Each row is a point on a tangle of strands that fork, close into loops and nearly touch. The rows are in no order.
Two points are linked if the straight distance between their rows is under 107. Some points are linked to none.
J_843: [-15   7  17 -47  18  13  18  -2  16  16 -28  29   4 -12  72   7   5  27
  21 -22  11  11  47 -33]
J_686: [-31 -16  27 -51   1   8  -5 -29  -4  37 -24  37  20  32   8 -14 -30  44
  -7   1  -1  17 -24  28]
J_873: [-21 -26  -7 -10 -45 -33   1 -41  -1 -31 -31  14  -3  12 -30  16 -26 -27
 -21 -12  15  -3 -26 -38]
J_538: [ 27  -7  57  34 -18  18 -16  49   1   1   8  24  -2  30 -10 -55 -37   7
  48   9  -5 -32 -13 -10]
J_496: [-26   4  -4  22  10   3   0  46   5   2 -12  -1   1  -9 -15  22   1 -29
   3  46  38 -31 -53   7]
J_923: [-34 -26 -20  25  -3 -32 -16 -15 -17 -15  36 -17   0  -3 -19 -38  18 -13
   5 -10  41 -13  -7  24]
J_586: [ -3 -42 -44  52   3  -8  -8  -9 -36 -47  19 -11   8 -19 -23 -41 -15  25
   0 -36 -29  12 -27 -29]
J_82: [-34 -24  -1  -9   3   5  -3 -28 -32  -4 -14  -1  37  -1 -15 -18 -13  16
 -18 -31 -44   2 -60   9]
J_948: [-26 -15  -2  20  37  -8   7 -18  15  35  24 -30  36   6  34  21  33  27
  -9  -4  32   5 -15 -56]
J_588: [-12  -6  -4  -7  -8 -59   7 -41  10 -33   5   5   5 -29 -35  37  -6  -7
  -7 -23  40   4   0 -44]
J_8: [ 38   9  35  17 -14  25   0  55 -27 -14  28  12 -10  42 -12 -60 -10  12
  32   6 -38 -29  -2  26]
J_393: [  6   6 -11  31  -3  29 -11  54 -18 -37  -9 -34 -42  -2 -31 -25   7 -32
  -3  38 -43 -15   6  42]
J_698: [ 12  27  24   7  -4  23   2  10 -70   3   3   9  -8  16 -20 -39  11 -15
  38   1 -30 -28 -17  32]
J_603: [ -8   2  20 -43  11  13 -13   6   7  -1 -12  22  12  25   9 -35 -44  44
   9  -2 -39  24   9  21]
J_702: [ 18 -15 -44 -41 -43 -49 -34 -36   9 -27  29  22 -39  37  13  -9 -38 -22
  -7  -6  23  24  19  23]
J_710: [ -8 -12 -37 -48 -44 -34  45 -53 -39 -28  -7  16  -9 -19  14  46  50  12
 -23 -10 -30  26  16  10]
J_709: [-27   9  28 -10  33 -29  18 -13   1   5   8  32  41 -38 -19  17  14  40
  22  -3  31  -8 -40 -30]
J_699: [ 34   6  -6   5   8  18 -16  19   6  -9  84   6  -6  15   1 -17  10  48
  27  19  19  10  32  39]
J_969: [  9 -21  28  26  25   1 -12   4 -18   2  28 -13 -18 -37  -1 -27  22  -4
  46 -19  60  -9  48  14]
J_922: [-14  20  30 -15   6  35  36   2 -44  -7 -78  20  15 -45 -17  44  -5 -12
 -15 -17 -69  -2 -30 -16]
J_847: [  8  -3  46  51  40 -14 -23  15   2   3 -19 -14   1 -14 -28 -22 -17 -18
  20 -21  11 -30 -10   7]
J_509: [-55 -36  11  -7  13 -21   2 -15   3 -19  -2  19  33  -8 -26   3 -14  22
   1  -3   7   7 -49  -2]
J_456: [-28 -32 -21 -75 -45 -17 -30 -27 -30 -26   6  16 -15  14  59   4  -1 -26
 -20 -38 -20  24 -21  23]
J_118: [ 51  39  30  63  58   5  -5  55  44  28 -18 -20  -6 -18  -7  21   0 -33
  -8  12  13 -28  16 -24]
J_467: [ 10  43 -26 -26  -7  21  -9  40  32 -21  -8 -29  -8   1  34  15  -2 -28
 -13  11 -39   3   7   1]
J_264: [  3  -3  -6  25   8   9   1  -8  43 -23 -17  -6   2 -20 -42  15  -8  41
 -23  23  13  36  40 -11]
J_851: [ 11  28  -5 -57   7 -18 -10   6   7  -4  47  10  -8 -24  21  19 -15  19
  48 -21   6   6  58   9]
J_244: [ 26  12  -7   2   1 -13  -6   5  29 -42  18  16  -4 -33 -16  32 -15  47
  -3   1   6  25  56 -29]
J_569: [  9  12  15  21  29  27  -7  43 -19 -17  31 -19 -13 -41 -14 -28  30   0
  48 -10  12 -18  35  26]
J_28: [-12  -4 -28  32  15 -10 -22 -21 -15  17  51 -27   0  30   8 -29  19   5
  -6  -7  23  11   5  16]
J_636: [  0 -16  60  29  -5  36  -7  24  -9   7 -19  22 -11  23  29 -36  -1  -7
  45  21  18 -10 -35 -35]
J_222: [  9  -3  13  39   0  24  -9  -5  20 -18 -66   2  -9 -23 -13 -23 -27 -10
  -3 -18   3  16   3 -38]
J_7: [ 35  26  -8  -8 -41  16  22   6  21 -10 -21  29 -21  24 -41  35   1  21
   3  67 -17  15  14  11]
J_926: [-40 -11   2 -16  39   1  -5 -13   6  50   6  -7  16  24  62  17   2  13
 -38   3  18  15 -24 -42]
J_592: [-14 -15  16 -22   2  18 -23  -8  20  36  -6  16  23  46  64   2 -15 -10
 -26  26   7   2 -57 -20]
J_802: [-24 -54  17   1 -36  -6  -9 -24  22  -4 -53  15   8  18 -10 -11 -42 -18
 -13 -14   4  -9 -57 -59]
J_61: [-11  12  19  10  46  -4 -38  30  19  29  20 -28   8   4 -15 -20 -14 -22
  19  -9  25 -23  15  45]
J_543: [ 31 -18 -24  53   4 -13 -36   1  -6 -11  56 -28 -10  48   6 -43   8   9
 -22   7   9   3 -16 -10]
J_422: [ 27  39  13  33  48  27   9  43  35  36 -12 -33  -8  -6  23  17  27  -2
 -16   2  12   4  36  -4]
J_387: [ 46  28  36  49  37 -34 -13  25  30  15  19 -17  -7 -26 -31  30 -11  -7
  13 -17  21 -20  14   0]
J_720: [ 49  16  16  20 -44  19   8 -13 -27  20 -22  29 -12  53 -50 -39 -12   7
  19   9 -21   8  24  31]
J_524: [  1   4 -18 -37 -18  -7  12 -33  29  37  -7   8  -7  22  56  25  37 -11
 -27  13   3  24   6   9]
J_225: [ 25 -22 -19  55  31 -17 -13   9  -5 -41  27 -13   6 -26 -24 -22  -9  43
   9 -39 -15  18  13 -33]
J_5: [-10 -37 -45  35 -17  -4  13 -28 -35 -45   2 -21  18 -14 -10 -15  34  14
 -42  -4  -8  20 -33 -20]
J_20: [-24   9  17 -62  27  -5   9  11  16   0  10   9  -3 -39  23   7   4   3
  26 -18  25  -7  24  -7]
J_167: [-11  10 -46 -41 -41 -13  39 -26 -16 -30 -31  14  -2  -9 -31  63  19   4
 -21  28 -23  22  22  36]
J_777: [-20 -15   5 -12 -32  30  18  11 -16   6 -28  -4  29  21 -19 -16 -30   9
 -28  -8 -72 -22 -64  -9]
J_695: [ 16  38  -6  -4  42 -13  -3   5  15  46  52 -32  12  -7  10   9   2 -19
  11 -18  18 -17  51  27]
J_737: [ 32  30   2  28  -3   6   1  39 -18 -23  35 -31 -30 -17 -13  -2  22 -33
  17   3  -5 -14  34  54]
J_105: [-15 -22 -57 -20 -29 -14  20 -34 -51 -37  17   8  -5  -7  15  -5  44  21
 -24 -23 -24  24  -2   4]
J_649: [-16   4  30 -20  29  22   1 -10 -10  50   3  23  -5  26  63 -14   3  16
  25 -17  12  34  50 -28]
J_178: [-15 -28 -22 -12 -28   7   2 -27   3   8   7  -4 -35  16  65  -7  40 -38
  -7   7  49  11   2  -6]
J_584: [-24 -26 -34 -11 -18   0  17  11 -12 -10  21 -16 -13 -17  50  21  55 -45
   3  17  47 -36   7  -5]
J_875: [  2  43  18 -13  37  32   6  14   8  16 -28   2  17 -12   1 -15 -24  26
  14 -12 -56  -2  15  10]
J_679: [  1   0   5  54  41 -25 -13   6  33  28  54 -26  36  10 -17  33  27  32
 -13  24  42  -3 -23 -37]
J_434: [ 17  31  13  -8  45 -20  29 -11 -12  44  29   6  48 -21 -11  28   4  51
  33 -11  21 -14   0 -11]
J_558: [ 23  53  13 -17  46 -14  16  10  -5  36  49  -9  37 -21  -9  13  25  24
  25   3   3 -19  10  45]
J_77: [  8   5 -19  -7 -13 -37  -7  -4  14 -44  37  -5  17 -37 -48  25 -17  15
  -4 -11  -4   3  -1 -23]
J_722: [-22 -55  31  52   6   7 -18 -13  22  11 -42  14  -2   7   6 -18 -23   7
   0 -16  21   8 -26 -61]
J_148: [-18  -6 -27 -41 -39 -20 -22 -30 -21 -23   7   6 -15  11  -8 -15 -30 -40
 -14 -22 -10  13   1  42]
J_806: [-50 -26  15   0   9 -19 -11 -18 -15  -6   8  18  12 -23 -23 -13  -7  -7
  23  -1  59  -9 -13  39]
J_169: [ 14 -23 -43   9 -33   0   0 -27 -28 -22  11  18 -14  32  29 -33  32  11
  -7 -18 -31  41   2  13]
J_884: [ 28 -13 -26  10 -42   8  12 -27 -20   3 -10  11 -12  43 -20 -49  -9   6
  -7 -15 -36  20   1  20]
J_857: [-27  23 -14 -25 -12  19   0  23 -19 -29 -22 -10 -16 -23  20  20 -10 -42
 -10  10 -37  -6 -26  16]
J_302: [ 20   9   0  17  -7  10  -7 -30  40  35 -36  -2 -12  33  -9   6 -12 -23
 -11  23  40  13  27   7]
J_844: [ 12   1   2  41  13 -41 -13  28  18 -43  12 -28   4 -40 -45  -1 -29  10
   7 -27 -44   2  11 -10]
J_51: [ -6  30  17  -4  35  24  21  13   5 -19 -56  -3  19 -58 -21  15 -15   9
   0 -17 -67   4  -7 -12]
J_646: [  4  10 -25 -51 -33   0  10  -8  17 -49 -19  32 -10  11 -41  40 -25  40
 -13  23 -24  34  22   8]
J_173: [ 52   9 -32  45 -14  -6  10 -13  -9   4  22 -33 -18  14   8  -4  72  -1
 -23  -5 -11  18  36 -11]
J_220: [ 48  16  27  13   6   3  19 -28   9  48  26  23   8  29 -12  18  20  48
   7  32  42  19  23 -15]
J_426: [  7   1  -4  44   6   6   0  10  18 -20 -39 -22 -13 -47 -29  10  21 -11
 -16  -8   1   9  27 -38]
J_309: [ 28  -4   0  38 -12   2 -10  27  -9 -28  12 -19  -7  22   2 -27  17 -17
  -3  11  -3 -12 -28 -37]
J_503: [-41 -13  -7 -47 -19   5  -7  43  20 -27 -41 -10  -7 -22  16  33 -58 -49
 -19   7 -43 -24 -22  17]
J_381: [-23 -11  10  -1  20 -14  21  -4 -14  10  29 -12  12 -42  -5   6  11 -12
  43 -11  81 -44  25  20]
J_36: [ 43  20  27  19  -6  24   7 -20 -14  39  -6  23 -12  33 -12 -20  23  25
  31  19  17   3  28  33]
J_110: [  2  -9  17  30   0  46 -12  22 -21  -6 -18  -9 -24  17  38 -43  38 -33
   4  13  20 -18 -11  -2]
J_663: [ -7  20 -22 -36 -15 -22  36  13 -25  13  20   9   1 -16  12  44  35 -52
  12  29  19 -39  -6  14]
J_872: [  3  11  -8   1  -4  -1  -6 -35  37  68 -23   4 -27  48  42   3   7 -25
  -4  21  16  39  43 -10]
J_166: [ -1  18 -16 -21   4 -26  19 -13  -6  22  -8 -10  12 -18 -23  34  13 -26
 -17   6   8  -6 -10  19]
J_626: [-29 -15   7 -44 -17  -9 -28 -33   6  27   8  22 -13  54  29 -12 -18 -10
  -7   6  23   6 -38  15]
J_106: [ 11  46 -21  -6  37   9  -6  43  20   3  29 -39   1 -13  29  -5  13  -6
  -7   5 -19 -16  22   1]
J_443: [-24  -3 -29 -18  53 -14  39  -2  23  53 -14 -38  47 -45  70  42  11 -22
 -33 -16  22 -25   9 -16]
J_986: [ 20   0 -10 -47 -23 -19 -16 -22  -3 -18  42  33 -17   5   0   4  -4   6
  34   5  25  11  20  11]
J_527: [-27 -14  14   0 -22  32  24   2 -39  -2 -54  -7  18 -15 -33  40 -21  -1
 -54   2 -66 -23 -68 -18]
J_126: [-28 -33  24 -53 -33  20 -29  23  13  15 -32  -4 -16   5  29 -20 -60 -45
 -18 -12 -30 -27 -42  17]
J_117: [-39 -47   3 -12 -46   9  -8  23  13   9 -14   5   3  10 -16 -38 -46  -4
 -20 -13 -55 -37 -42  -4]
J_480: [  5  20 -11  -2  -8 -17  -1 -26  30  29 -48  -9   1  11 -40  21 -18 -23
 -37  11  11   3  -1  33]
J_132: [ -5  -2   4  20 -27  57  12  51 -25 -40 -36  -3 -33  -9  12  -2  -2 -30
   4  31 -47 -12  -4   3]
J_846: [ 44  20   8 -14 -21   9  23 -32  45   7  -3  40   8  44 -23  40  -2  61
  -9  46  14  31  19 -16]

How many points has the smallest loop of links through each point below? Write none if it is on no loop.
J_244 | 9
J_126 | 13
J_393 | 14
J_178 | 8
J_36 | 11
J_118 | 7
J_586 | none

A fork is a point with three links, a tip a point with one. Leave the first point through the second and follow the links. Name the first fork or tip that comes.
J_806, J_923 | J_698
J_710, J_167 | J_105
J_926, J_592 | J_777
J_8, J_538 | J_806
J_922, J_51 | J_679

Name the points in between on the shortest way along the links from the first point to the second, in order.
J_646, J_222 | J_167, J_710, J_105, J_5, J_586, J_225, J_844, J_77, J_244, J_264, J_426
J_709, J_926 | J_509, J_82, J_777, J_527, J_922, J_51, J_875, J_603, J_686, J_626, J_592
J_636, J_737 | J_110, J_309, J_543, J_28, J_923, J_806, J_381, J_969, J_569
J_393, J_603 | J_132, J_857, J_503, J_126, J_117, J_777, J_527, J_922, J_51, J_875
J_381, J_847 | J_806, J_509, J_709, J_434, J_558, J_695, J_61
J_720, J_722 | J_884, J_169, J_105, J_5, J_586, J_225, J_844, J_77, J_588, J_873, J_802
